Points, in no order, along strands that fork and pass close to each other.
Points whose rows are less than 8.42 apart are linked; no others are. Some points are linked to none.
sek: [ 3.54 -0.39  1.35  2.13 -1.40 -1.63  1.74  2.06  1.46  0.58  2.95  2.12
 -3.95  1.37 -0.26 -0.23 -3.71 -0.17  2.03 -0.51 -0.36 -1.88 -0.72  1.94
 -2.68  3.05 -0.01  1.27]
Luni: [-1.18  1.24  1.34 -1.03  2.95 -2.58  1.90 -2.14 -3.80  0.12  2.39 -0.99
 -0.29  3.36  0.49  0.60 -0.65 -3.42  3.47 -2.19 -2.64  5.73  1.53 -1.81
  2.43  0.03 -3.69 -1.88]
fik: [ 0.55 -2.27  0.76  2.72  0.26  1.73  1.00  1.11  0.79  2.50 -0.05 -1.84
 -3.31  3.82  0.89  2.20 -1.01  2.95  1.12  0.25 -3.45 -2.50 -1.22 -0.63
 -1.79  2.16  1.65  0.35]
sekol: [-0.13 -1.58  0.75  3.10  2.19 -2.59 -1.08 -3.44  0.39  0.12 -0.83  1.00
  1.64  3.51  1.10 -0.39  1.81  1.93 -1.39  0.42  0.91  1.16  0.84 -2.63
  2.37 -0.70 -1.27 -3.59]
Simi: [-1.23  1.69 -4.32 -1.82 -0.25  2.13 -0.11  3.02 -2.80 -1.71 -0.64 -1.18
 -1.08 -2.56 -0.01  2.86  0.29 -1.90 -1.12 -1.22 -2.42 -2.69 -0.52  0.88
 -1.21 -0.18  3.16  2.94]
bev: [-2.24  0.43  0.76 -0.35  1.76 -3.04  1.25 -2.95 -2.02  1.18  1.92 -0.58
 -0.90  2.98  0.80 -0.65 -0.11  2.19 -0.24 -1.15  2.38  3.47 -0.62 -2.28
 -1.49 -0.25 -3.50 -2.70]
redap: [ 0.53 -0.64  2.46  2.75 -0.01 -3.28 -2.43 -2.13  3.88  3.63  1.99  1.02
 -4.43  3.00  0.58  1.53 -1.75  4.83  3.05  1.28 -0.16  2.22 -0.02 -5.25
 -3.66  2.71 -3.57 -0.18]
razum: [-1.07 -1.30  0.45  2.33  0.98 -1.61  0.79 -0.99  0.07  0.34 -1.18  2.82
  2.47  2.04  0.26 -1.48  0.56 -0.37 -0.89 -0.45  2.22  1.23  0.89  0.25
  2.69 -0.54  1.37 -2.38]
Pizaz: [-2.15  2.61 -1.69 -3.59  1.80 -1.97  1.50 -1.10 -4.98 -1.38  2.71 -3.60
 -0.41 -2.55  1.00  0.23  1.13  1.35 -2.20 -2.02 -1.72  2.94 -0.76 -2.68
 -1.43 -1.68 -4.06  0.98]
Lirav: [-2.28 -1.54 -1.38 -0.52  2.62 -1.55  1.74 -0.83 -4.46 -2.47  0.56 -1.05
  3.08 -1.94  0.73  2.95  2.08 -4.38  0.54 -3.86  0.56 -0.26  0.54  0.29
  2.11 -2.95  3.43  2.33]
ketod: [ 2.02 -3.40  0.47  3.25  0.84  2.48 -2.11  0.06  5.04  0.30 -2.52 -1.58
 -0.10  2.29  1.13  1.00  2.59  2.19 -1.75  5.05 -2.71 -1.89  0.51 -0.27
  1.87 -0.87  1.85  0.11]
fas: [ 0.16 -0.12  0.44  0.59  2.14  1.34  0.96 -1.11 -3.58  0.20  0.74  2.87
 -1.74  2.54 -0.06  1.72 -2.14 -2.34  3.26 -2.16 -4.60  1.65  0.90 -2.29
  1.74  2.35 -0.29 -0.27]
moza: [ 1.13 -1.88  1.97  4.04 -0.87 -2.54  0.50 -0.67  1.92  3.13  0.74  2.32
 -0.89  3.57  0.97 -0.03 -0.91  1.17  0.89 -1.28  0.50 -0.43 -0.76 -0.38
 -0.45  2.70 -2.42 -1.45]
Rig: [-0.16  1.47  0.78 -3.44  0.81  1.41  1.42 -2.95  0.18 -2.45 -0.45  0.35
  1.75 -4.76 -1.86 -1.24 -0.85 -1.98 -2.94  2.37  3.53  0.81  0.20  2.60
 -0.37 -3.90  2.08  2.21]
Tubos: [ 3.28 -0.05  1.32  1.31 -1.11  0.51 -0.21  0.45  3.78  1.86  2.44  4.20
 -3.31  0.14 -0.71  0.19 -3.07 -1.17  1.41  1.83  0.03 -0.78  0.01  0.93
 -1.83  3.30 -0.65  0.73]
nava: [-0.94  1.70  2.18  0.52 -0.02 -3.65 -0.34 -2.27  0.12  2.38  3.46  3.39
 -3.26  2.74 -0.94 -1.77 -2.23  1.04  3.75 -1.86  0.08  4.04  0.94 -3.17
 -2.04  2.57 -2.42 -1.99]
bor: [-0.46 -2.55 -0.77  2.55  1.85  2.48 -0.16 -0.28 -0.79 -0.02 -2.36  0.82
  0.67  2.94 -1.11  0.82  1.44  0.14  0.09  0.39 -3.96 -2.43  0.84 -0.12
  2.97  0.26  4.89 -1.85]
tege: [-0.62 -2.41 -0.28  3.59  2.07  1.85 -0.02 -1.26  0.17  1.13 -3.27 -0.55
 -0.56  4.38 -1.65 -0.02  1.33  1.54  1.36 -0.60 -6.27  0.44  1.75 -3.13
  2.12  1.19  3.40 -1.22]
zug: [-0.02 -3.52 -0.02  3.03  2.73 -0.37 -0.78 -0.77  2.86  0.18 -2.47 -2.57
 -0.17  3.71  1.65  1.01  3.29  3.26 -1.63  2.93 -2.13 -1.15  1.24 -1.18
  2.80 -1.86  1.68 -0.44]
fomoz: [ 3.18 -0.95  0.96  1.89 -2.51 -0.98  1.05  3.91  2.49  1.70  1.75 -0.93
 -2.51  1.33  0.50  0.20 -1.23  0.98  1.26 -0.22 -0.25 -3.96 -1.74  4.01
 -1.71  2.45 -0.25  1.23]
Doku: [ 0.48 -1.86 -1.11  1.21  0.63  0.52 -0.17  0.82 -1.50  1.06 -0.27 -2.63
 -1.56  1.25  2.86  2.54  0.13  3.26 -0.81 -1.25 -2.20 -2.18 -1.91 -1.94
 -1.40  1.29 -1.20 -0.91]
repe: [ 0.14 -0.54 -1.82 -3.31 -1.42  0.55 -2.38  1.55  1.08 -2.97 -2.64 -3.61
  2.91 -3.31 -1.92  2.20  1.75 -5.12  0.18  0.80  2.48 -3.52  0.08  4.89
  0.31 -3.90  5.54  3.40]
memez: [-0.44  0.44  0.17 -1.52  0.59  0.22 -1.38 -1.42  1.22  1.15  0.99  2.03
 -1.87 -1.95  0.25 -2.27  0.47  3.70 -2.35  2.68  1.52  1.42  0.01 -3.76
 -0.92  0.33 -2.95 -1.54]
von: [-0.56  1.58 -1.30  0.37  1.01 -2.29  2.00  1.56 -4.31 -0.66  2.92 -3.15
 -2.16  2.56  1.23  2.51 -0.93 -0.52  2.25 -4.36 -5.18  0.85 -0.15 -1.51
 -2.03  2.06 -1.07  0.20]
pum: [ 1.92 -1.14  0.66  0.12 -3.15 -0.35  1.08  4.24  0.96  0.59 -0.16 -3.09
 -0.04 -0.97  1.53  0.57 -0.66  0.32 -0.03 -1.73  1.74 -4.24 -2.22  4.67
 -1.65  1.43  0.20  1.94]
sulep: [ 0.73 -0.54 -2.01 -1.06  0.02  1.06 -1.74  2.65  0.21 -2.63 -1.20 -2.19
  1.95 -2.44  1.68 -0.23  3.33  1.52 -2.45  2.34  1.68 -3.90  0.23  1.58
  0.98 -2.60  2.13 -0.40]
Muk: [ 1.53 -0.80  0.47  2.42 -2.14  0.67 -2.90  0.27  5.52 -0.21 -0.18  2.12
  3.47  0.02  1.28 -2.03  1.97  0.70 -2.19  3.98  3.67 -0.41 -0.56  2.01
  0.12 -1.67 -1.46 -3.26]
peza: [-2.09  2.08  0.87 -2.08  2.58 -0.07 -1.68 -3.98 -2.33 -0.50  2.02  0.46
 -1.86  1.43 -0.24 -1.12  0.22  1.24  1.81 -0.45 -2.90  5.21  1.04 -5.87
  0.20  0.13 -2.65 -3.56]
Voni: [ 2.05  1.28  1.13 -0.74 -3.36  1.59 -1.13 -0.72  4.14 -1.30 -0.17  1.12
  3.81 -3.98 -1.66 -2.26 -1.06 -2.34 -1.64  2.67  4.22  0.15 -0.62  4.34
 -1.09 -0.05 -1.54 -0.10]
gera: [-2.76  2.55 -3.97 -1.87  1.11  0.14  0.67  1.09 -4.52 -2.60  0.56 -1.66
 -0.04 -3.05  0.42  2.04  1.31 -1.21 -1.57 -3.12 -1.67 -0.04  0.32 -1.32
 -0.91 -1.48  1.37  2.58]
volaz: [-1.76 -0.04 -2.66  0.27  0.12 -0.69  1.81  2.76 -0.04  0.93 -2.20 -2.39
 -0.83  1.54 -0.16 -1.01  1.71  0.12 -0.42 -1.89 -0.25 -0.46  1.48  0.47
  1.22  0.43  2.87  0.55]
Kul: [-1.16  2.40 -0.33 -4.20  2.57 -1.78  0.79 -3.93 -2.97 -1.51  2.28 -0.14
 -0.92 -2.77 -0.71 -2.95  2.24  2.55 -2.56 -0.48 -0.94  4.02 -0.61 -3.36
  0.40 -2.87 -4.07  0.04]
Sev: [ 0.76 -2.94  1.88  5.64 -0.44 -1.67 -1.28 -2.63  4.26  4.04 -0.84  3.94
  0.29  4.09  0.58  1.00 -0.29  1.81  1.55  0.57 -0.03  1.47 -0.17 -3.30
 -0.06  1.44 -2.21 -2.26]
porag: [ 1.27 -1.17 -1.13 -0.32 -0.44  1.71 -0.24  4.30 -0.46  1.32 -0.10 -2.97
 -2.11 -0.23  2.47  1.65 -0.73  3.97 -1.17  2.21 -0.15 -2.92 -1.58 -1.16
 -1.74  0.75 -1.74  0.78]
duf: [ 0.23 -2.06  0.43  0.47 -1.34  2.08 -3.25  3.47  2.56 -0.75 -2.09 -3.21
  2.60 -0.44  2.13 -0.54  3.87  1.51 -1.19  2.62  1.65 -4.63 -1.36  4.64
  1.02 -2.21  2.07 -1.66]
gugo: [ 0.65 -2.04  0.48  1.49 -0.70  1.07 -1.62  3.55  2.40  3.56 -1.21 -2.70
 -2.74  1.75  2.41  0.85 -0.79  6.42  0.51  3.95 -0.35 -1.74 -1.17 -2.58
 -1.82  0.57 -2.73  0.52]
dones: [-1.90 -0.50 -0.80 -1.47 -0.47 -1.14  2.67  1.76 -1.27 -0.47  0.16 -3.05
  0.34 -1.40  2.27  1.51  1.13  0.26 -1.27 -1.67  4.29 -0.95 -0.71  1.93
 -1.66 -2.33  1.80  2.55]
rase: [-1.09  1.75  1.77 -1.45  1.76 -2.54  3.62 -2.47 -3.55  0.37  3.39  1.17
 -1.33  1.52 -0.31 -0.57 -2.25 -2.26  2.43 -2.99 -0.25  4.50  0.64 -0.64
  0.49  0.60 -2.81  0.73]
Ruve: [ 0.24 -3.83  0.36  2.84 -0.92  3.30  0.29  1.30  0.40  2.94 -1.60 -3.54
 -1.49  3.20  0.23  1.91  1.73  3.11 -0.32 -0.21 -5.08 -3.86 -1.57  0.80
 -0.39  0.86  3.11  0.07]
sadu: [ 1.75 -1.40  1.11  0.77  1.42  2.29 -1.42 -1.24  3.71  0.77  0.63  2.29
 -2.37  0.32  0.53  1.41 -1.21 -0.39 -0.55  4.44 -0.60  0.44  0.27 -0.81
  0.13  1.93 -0.66 -0.57]
Gad: [-0.96  0.44  0.93  0.97 -1.14 -0.29  1.46 -0.87  0.69 -0.18 -1.41  3.47
  2.88 -0.35 -0.84 -2.44 -0.84 -1.43 -1.09 -0.51  4.67  0.74  0.09  1.78
  0.60 -1.15  2.15 -0.82]
Sifi: [ 0.31 -2.78  1.71  4.53  1.89 -2.25 -2.21 -3.61  3.39  1.94 -1.77  0.43
 -0.39  4.29  0.87  1.47  0.90  2.95  0.44  1.57 -1.29  2.69  1.00 -5.14
  0.78  0.82 -2.96 -1.47]
zorat: [ 0.30  3.05 -1.04 -4.21  0.58 -1.17  3.29 -1.29 -3.15 -0.91  2.24 -1.68
 -2.57 -4.05 -0.29 -0.15 -1.02 -0.58 -1.74 -1.93 -0.72  2.50  0.03 -0.99
 -1.11 -1.20 -3.30  4.93]
Faken: [-1.82  2.15 -1.17 -0.54  2.36  0.21  0.17 -0.32 -6.26 -2.35 -0.30  1.72
  2.44  1.45 -1.58  0.20  0.29 -4.46  3.10 -3.17 -4.52  3.43  2.58 -2.08
  4.87 -1.38  0.14 -0.67]
nivif: [ 0.72  0.61  2.02  2.46 -1.08 -3.07  0.79 -0.72  0.96  2.74  2.06  4.76
 -1.38  1.80 -0.57 -1.98 -2.44  0.12  2.77 -2.49  0.98  1.61  0.36 -1.38
 -0.45  3.45 -1.77 -1.08]
Sozun: [ 1.46 -1.24  2.29  2.09 -1.05 -0.54 -2.80 -1.15  5.42  3.46  2.25  3.02
 -2.84  0.32  0.72  1.58 -1.36  3.84  1.22  3.67  0.74  0.49 -1.03 -3.72
 -3.94  1.90 -3.29 -0.13]
Pez: [ 0.23  2.31 -1.86 -3.78 -3.41  3.29 -1.89  5.79  1.01  0.03 -1.93 -2.79
 -0.10 -2.20 -1.37 -1.08 -1.56  0.57  0.75  3.45  1.88 -2.92 -1.25  4.12
 -2.31  0.65  0.33  2.39]
Leza: [-1.53  0.40  0.07 -0.64  0.53 -1.93  1.94 -0.22 -1.00  0.45  0.75 -1.34
 -0.67  0.26  2.08 -0.35  0.48  2.16 -2.45 -0.28  3.78  0.76 -0.58 -0.07
 -0.99 -1.20 -1.93 -0.61]
seve: [ 1.37 -2.70  0.88  2.51 -0.78  2.99 -2.90  1.41  5.16  1.62 -2.45 -1.56
 -0.99  1.61  1.92  0.81  0.79  4.39 -0.84  5.24 -1.35 -1.53 -0.61 -1.74
 -1.10  0.06 -0.72 -0.03]
Lidu: [-0.67 -1.30 -0.80  2.28  2.66 -0.31 -0.66 -1.69 -2.67 -0.56 -1.49 -2.04
  0.96  3.70  0.68  2.07  1.22  0.48  1.31 -2.41 -5.72  0.89  0.92 -3.81
  1.94  0.86  0.27 -2.38]
leto: [ 1.76 -0.46 -1.49 -0.20  1.45 -0.11 -1.12 -0.27 -0.20 -3.62 -0.79  0.85
  2.00 -2.42  0.69 -0.05  2.20 -0.65 -2.53  1.13  0.67 -2.79  1.24  0.55
  3.18 -1.51  2.05 -1.24]
Ker: [ 0.31  0.89 -0.41 -3.01 -2.27  2.88 -1.05  2.19  1.84 -1.26 -0.80 -2.18
  0.91 -2.11 -1.10  1.06 -1.29 -2.79 -0.28  2.71  2.76 -2.18 -1.03  6.16
 -1.99 -0.40  1.91  1.43]
puz: [ 1.14 -3.24 -0.34  1.53 -0.76  0.82 -1.46  2.13  2.69 -0.17 -1.99 -2.07
  2.82  0.18 -0.62  0.06  4.51 -1.25 -0.97  1.50 -0.15 -4.57  0.51  4.82
  3.79 -2.03  4.48 -0.74]
gote: [-0.47  1.62  0.67 -3.32  3.46 -1.19  0.58 -5.10 -4.14 -2.38  3.20  0.35
  0.08 -0.84  0.37 -0.75  1.48 -0.92 -0.88 -0.91 -2.49  5.11  0.21 -2.59
  3.07 -3.42 -4.20 -0.23]
Vun: [ 1.28 -3.07  1.65  4.74 -3.31  1.11 -1.46  1.32  4.58  2.79 -2.04  1.19
  2.16  2.64  0.69 -1.30  1.35  1.16 -0.93  0.20  0.08 -2.49 -1.94  2.78
  0.99  0.97  0.48 -2.94]
muz: [-1.87  2.56 -0.58 -1.18  1.39 -2.50  1.73 -2.11 -2.49 -2.23 -1.39  0.81
  1.75 -0.53 -1.27 -3.45  1.09 -0.39 -1.06 -2.53  1.15  3.05  2.80 -1.79
  2.08 -1.48  0.45 -0.33]
Disob: [ 2.00 -1.28 -1.09 -0.05  0.35  2.56 -0.66  1.50  1.91 -0.25 -0.62 -0.50
 -1.14 -0.36  0.40  2.00 -0.16 -1.91 -1.70  2.38 -1.02 -2.60 -0.29  1.54
  1.06  1.74  0.75  0.66]
tupel: [ 1.25 -0.86  1.40  0.39  1.55  1.28 -1.70 -2.75  0.29  0.41  1.65  1.93
 -3.80 -0.04  1.44  2.40 -1.78  1.45  0.66  1.70 -2.32  0.68  0.20 -4.36
 -0.80  2.67 -2.07 -0.36]
Muku: [ 1.04 -0.57  2.07  1.63  1.08 -1.52 -2.68 -2.11  0.64  1.74  1.40 -0.38
 -3.76  1.84  0.84  2.27 -1.75  4.31  2.84 -0.09 -2.97  1.16  0.05 -6.13
 -2.88  3.37 -4.07 -0.46]
Zaf: [-1.52  1.47 -2.02 -2.15  2.40  2.65 -0.23 -0.31 -1.51 -1.09  0.22  1.59
 -3.24  0.32 -0.54 -0.04 -0.85  0.68 -0.81  0.88 -1.54  1.56  1.34 -2.89
 -0.68  1.05  1.44 -0.72]
nebu: [ 0.50 -1.22 -2.12 -0.75  1.74 -0.86  0.23 -0.13 -2.20 -2.90 -0.23 -0.43
  1.96 -2.87  0.79  2.47  2.52 -3.81 -1.49 -1.04  0.15 -2.06  1.02  0.89
  3.24 -2.25  2.36  1.85]
Nim: [-0.66  1.19  0.02 -2.98  0.61 -0.78  1.34 -1.82 -0.89  0.03  1.14  0.00
 -1.10 -3.00 -0.01 -2.14  0.37  2.88 -3.38  1.04  2.45  1.63 -1.03 -1.60
 -1.02 -1.03 -3.25  0.31]
Gemi: [-1.59  4.37 -3.17 -1.65 -0.07 -0.71  1.57  0.50 -5.00 -2.16  0.78 -1.06
 -0.67 -1.48 -0.69  0.67 -0.45 -3.20  0.64 -5.50 -3.75  2.55  1.11 -2.01
  0.10  0.04 -0.88  2.80]
kugeb: [ 0.66 -2.92  0.16  3.49 -1.95 -0.06  0.65  1.94  2.42  2.01 -2.30 -0.06
  2.28  1.32 -0.47 -1.20  2.25 -0.70 -0.76 -1.34  0.53 -3.00 -0.19  3.41
  3.18  0.76  2.34 -1.40]
Doza: [-2.08 -2.75 -0.57 -0.58 -0.64  1.03  1.26  2.53  0.31 -0.14 -0.70 -2.88
  1.16 -0.09  1.38  1.72  2.09 -1.23 -0.07 -1.78  2.47 -3.26 -2.04  4.44
 -0.44 -1.86  4.96  1.00]
rila: [ 2.57  2.15  0.59 -0.91 -2.94 -1.90 -0.12  1.79  2.08  1.51  1.38  2.02
 -2.51 -3.10 -1.06 -3.21 -1.42  2.19 -0.77 -0.24  2.01  0.41  0.33 -1.70
 -1.99  3.36 -3.21  1.07]
Pir: [ 0.17  1.04 -0.64 -3.94 -0.21  1.56  1.72  0.17  0.59 -1.86  0.31 -2.47
  0.17 -4.01 -0.59  1.94 -1.39 -3.68 -1.48  1.59  3.03 -1.36 -0.74  4.43
 -1.48 -2.52  1.91  3.85]
Ket: [ 2.47  2.38  1.43 -1.14 -3.65  0.61  0.96 -1.32  2.43 -0.36 -0.89  2.92
  1.38 -4.40 -3.06 -2.30 -3.54 -2.93 -0.26 -0.30  3.44  0.74 -0.19  2.81
 -1.44  1.15 -0.38  2.24]
Mobi: [-1.13  1.27 -1.50  0.73  2.94 -0.51 -0.97 -0.70 -4.34 -2.34 -0.35 -0.85
  1.27  2.42  0.02  0.57  1.71 -2.49  2.69 -2.85 -6.43  3.39  2.70 -3.85
  3.95 -0.31 -0.37 -2.39]
vut: [-0.84  0.70 -2.99 -2.32  0.08 -0.06 -0.61  4.01 -2.09 -2.28 -1.23 -3.83
  1.46 -4.35  1.49 -0.44  2.70  2.45 -2.83  1.28  2.32 -2.69  0.42 -0.50
  0.11 -3.14  0.44  1.83]
derif: [ 0.35  2.87 -0.09 -1.08 -1.67 -0.39  1.97 -1.41 -2.06 -0.39 -0.85  3.23
 -1.31 -1.85 -2.29 -1.98 -3.49 -1.59  0.73 -3.89  0.64  1.09  0.73 -0.55
 -0.65  1.92  0.53  1.23]
Vovo: [-0.45  0.00  0.17 -1.28 -3.34  4.19 -4.00  3.18  3.18 -1.01 -1.20 -3.69
  3.11 -0.02 -1.08 -0.48  0.92 -1.99  1.15  3.08  1.88 -2.67 -1.76  8.77
 -1.26  0.26  1.22  0.40]
Ziro: [ 2.68  2.35  0.61 -2.02 -4.50  0.09 -0.21  2.74  2.05  1.09  0.87  1.02
 -0.75 -4.23 -1.37 -3.27 -3.05  1.91 -0.16  1.20  3.36 -1.12 -0.74  1.24
 -3.96  1.97 -2.94  1.78]
dele: [-0.50 -0.70 -2.04 -0.26 -0.10 -0.06  0.51  1.34 -0.27 -0.69 -3.30  0.83
  2.05 -0.37 -3.43  0.06  1.10 -4.82  0.27 -0.27 -0.14 -2.52  1.45  3.21
  4.12 -1.49  6.11  1.54]
fasa: [ 0.24  0.65  0.35 -1.31 -1.64  2.69 -2.18  1.66  3.26  1.98  1.14  1.64
 -1.60 -2.05  0.50 -1.52 -1.07  3.38 -0.78  5.73  2.61  0.42 -1.02 -0.68
 -3.01  0.60 -2.38 -1.02]
Poma: [-1.87  1.86 -0.18 -0.76  0.79 -1.97  2.71 -0.46 -5.98 -1.14 -1.38  1.00
  3.43  0.20 -1.54 -0.08 -0.78 -4.62  3.00 -5.08 -1.91  2.83  2.52 -1.08
  3.80 -0.78 -0.22  1.12]
vam: [-1.93  1.04  1.46  0.14  2.99 -1.54 -0.87 -2.77 -0.87  0.74  0.71 -0.60
 -1.20  4.67 -0.03  0.22 -0.62 -0.20  3.60 -1.02 -3.12  5.38  1.66 -4.92
  0.16  1.38 -2.75 -3.73]
Der: [-3.34  0.73 -4.13 -0.55  2.48 -1.85  0.37  1.23 -4.65 -3.05  1.50 -3.05
  1.82 -1.31  1.75  3.25  3.76 -1.87 -0.56 -3.58 -1.83  0.65  0.55 -1.52
  0.41 -3.24  2.38  1.31]
Bab: [ 1.73  3.68  1.97 -2.26 -3.90 -0.19  1.78  0.05  1.91  0.54 -0.33  0.48
  0.12 -4.46 -2.85 -3.47 -3.80  0.35 -0.78 -0.39  4.35  0.20 -0.10  2.07
 -3.93 -0.01 -0.60  3.40]
paze: [-1.33  2.95  1.38 -1.17  0.62 -4.79  1.88 -2.53 -2.23  0.57  3.27 -0.22
 -2.13  2.72 -0.71 -1.44 -2.07  0.79  2.80 -3.23  0.18  4.60 -0.06 -2.10
 -2.31  1.32 -3.80 -2.13]
Zikoz: [ 0.11  0.51  0.88  0.51 -3.66  3.27 -3.73  2.27  5.80  1.43  0.55  1.17
  2.12 -0.51  1.15 -2.57  0.53  1.91 -0.96  5.63  3.63 -0.13 -1.40  2.78
 -2.84 -0.70 -2.64 -2.75]
zop: [ 0.40  2.26  0.08 -1.77 -4.14  3.15 -2.58  2.49  4.26 -0.76 -1.12 -1.05
  3.31 -2.48 -0.66 -3.53  0.00  0.48 -1.33  4.33  4.76  0.04 -1.18  4.70
 -2.25 -0.85 -1.70  0.05]
sese: [ 0.52  0.02 -1.53 -1.25 -0.32  2.44  0.45  2.00 -1.44 -0.71 -0.12  0.10
 -1.98 -1.15  0.09  1.85 -1.74 -1.21 -0.39 -0.84 -1.20 -3.05 -1.60  1.17
 -1.52  1.71  1.73  0.76]
Rim: [-0.25 -4.03 -0.34  2.95  2.40 -2.16  0.79 -0.41 -0.02  0.83 -1.26 -3.06
  1.80  3.43  2.07  1.98  3.88  1.16 -0.69 -0.64 -1.33 -1.52  0.91  0.24
  3.53 -0.97  1.58 -1.22]
vosat: [ 0.54  0.89  2.99 -1.70 -1.22  0.54  0.91 -3.31  0.42  0.98  3.69  5.18
 -2.13 -2.68 -1.30 -1.66 -3.28  0.95  0.05  0.75  1.93  1.12 -2.19 -0.47
 -3.20  1.28 -1.73 -0.69]
tupa: [-0.33  0.93  1.06 -1.22  0.24  0.81  1.64 -3.03 -1.59 -2.14 -0.94  3.78
  2.34 -2.64 -1.73 -1.23 -1.92 -2.49 -1.27  0.54  2.50  0.80  0.41  0.71
  1.41 -1.75  1.60  0.21]
keral: [-1.83  2.05  0.74 -2.10  3.01  1.95 -0.25 -3.79 -3.15 -1.40  1.77  3.75
 -1.41 -0.29 -1.30 -1.70 -0.58 -0.08  0.70 -0.42 -1.37  3.42  0.59 -3.47
  0.90  0.10 -0.04 -2.59]
mit: [ 0.59 -2.28  0.43  1.24 -0.35 -0.82 -0.68  0.80  2.13 -1.85 -1.73  0.19
  4.97 -0.53 -0.08 -0.95  2.41 -2.92 -0.43  1.69  3.55 -2.63  1.05  5.34
  3.07 -2.87  4.14 -0.56]
bub: [-0.81  1.24  1.81 -1.13  0.64 -1.94  3.17 -3.13 -5.91 -0.85  0.44  1.92
  2.20 -0.52 -0.77 -0.38 -2.11 -3.27  1.90 -4.22  0.03  2.92  0.73 -0.83
  3.15 -0.80 -2.53  1.56]
bov: [-0.48  0.27  2.37 -2.36  0.89  1.20  1.87 -4.48 -1.48 -0.35  2.81  4.46
 -0.50 -2.04 -0.91 -0.60 -2.53 -1.37 -1.03  0.91  1.89  1.98 -1.95  0.45
 -0.77 -0.65 -0.78  0.39]
Rafeg: [-1.54 -0.40 -1.69  1.30  1.47 -1.08  0.72  0.79 -3.55  0.18  0.63 -3.96
  0.14  2.34  1.91  3.23  1.21  1.20  0.55 -3.98 -4.62 -0.63 -0.67 -2.59
 -1.03  1.37 -0.37 -1.50]
nel: [-0.58 -0.15 -1.76 -2.15 -1.49  0.37  0.04  0.33 -0.57 -1.88 -3.52 -1.01
  3.50 -3.02 -3.04  1.99 -0.62 -5.95  1.12 -1.96  2.05 -3.12  0.31  3.72
  0.80 -2.82  6.28  3.27]
ruli: [-1.06 -0.85 -1.78  1.10  2.86  0.11  0.28  0.56 -2.55 -1.30 -2.37  2.67
  2.29  1.70 -2.22 -0.24  1.48 -2.70  0.65 -0.36 -1.96 -1.00  2.59  0.58
  4.47 -1.46  5.14 -0.88]
Bifel: [ 1.04 -0.29  1.64  1.21 -3.93  0.14  1.79  1.99  1.32  0.22 -1.09  0.28
  1.50 -0.17 -0.05 -0.25 -2.35 -1.58  1.17 -2.38  3.57 -2.74 -1.74  5.58
 -1.87  0.81  2.10  0.75]
Guf: [ 1.81  0.47 -0.21  1.28 -4.18  1.84 -1.96  4.44  5.29  2.83 -1.02  1.17
 -0.92  0.30 -0.86 -2.40 -0.20  0.82  0.31  2.33  0.52 -1.22 -0.41  2.11
 -1.21  3.13  0.25 -0.37]

Follow the links from the first point to the second, and from the first to the third. Name the last point that the two ways share.
Ket / Gad / Zaf | paze
Nim / keral / tege | rase
Ruve / keral / memez | rase
Gad / Faken / Leza | paze
ketod / repe / Luni | Lidu
nel / gote / Voni | Nim
rase / repe / Rim | Lidu
Rim / Voni / Doza | Leza

A fork is a point with three links. Follow the links from the first point to the second and name the forks in between, in order.
sekol / zorat | paze Leza Nim Kul
tege / rila | Lidu rase paze Leza Nim Zikoz
nebu / redap | gera sadu
Zikoz / bov | Nim Leza paze tupa
kugeb / Bifel | puz sulep gera sadu
Sifi / peza | paze rase
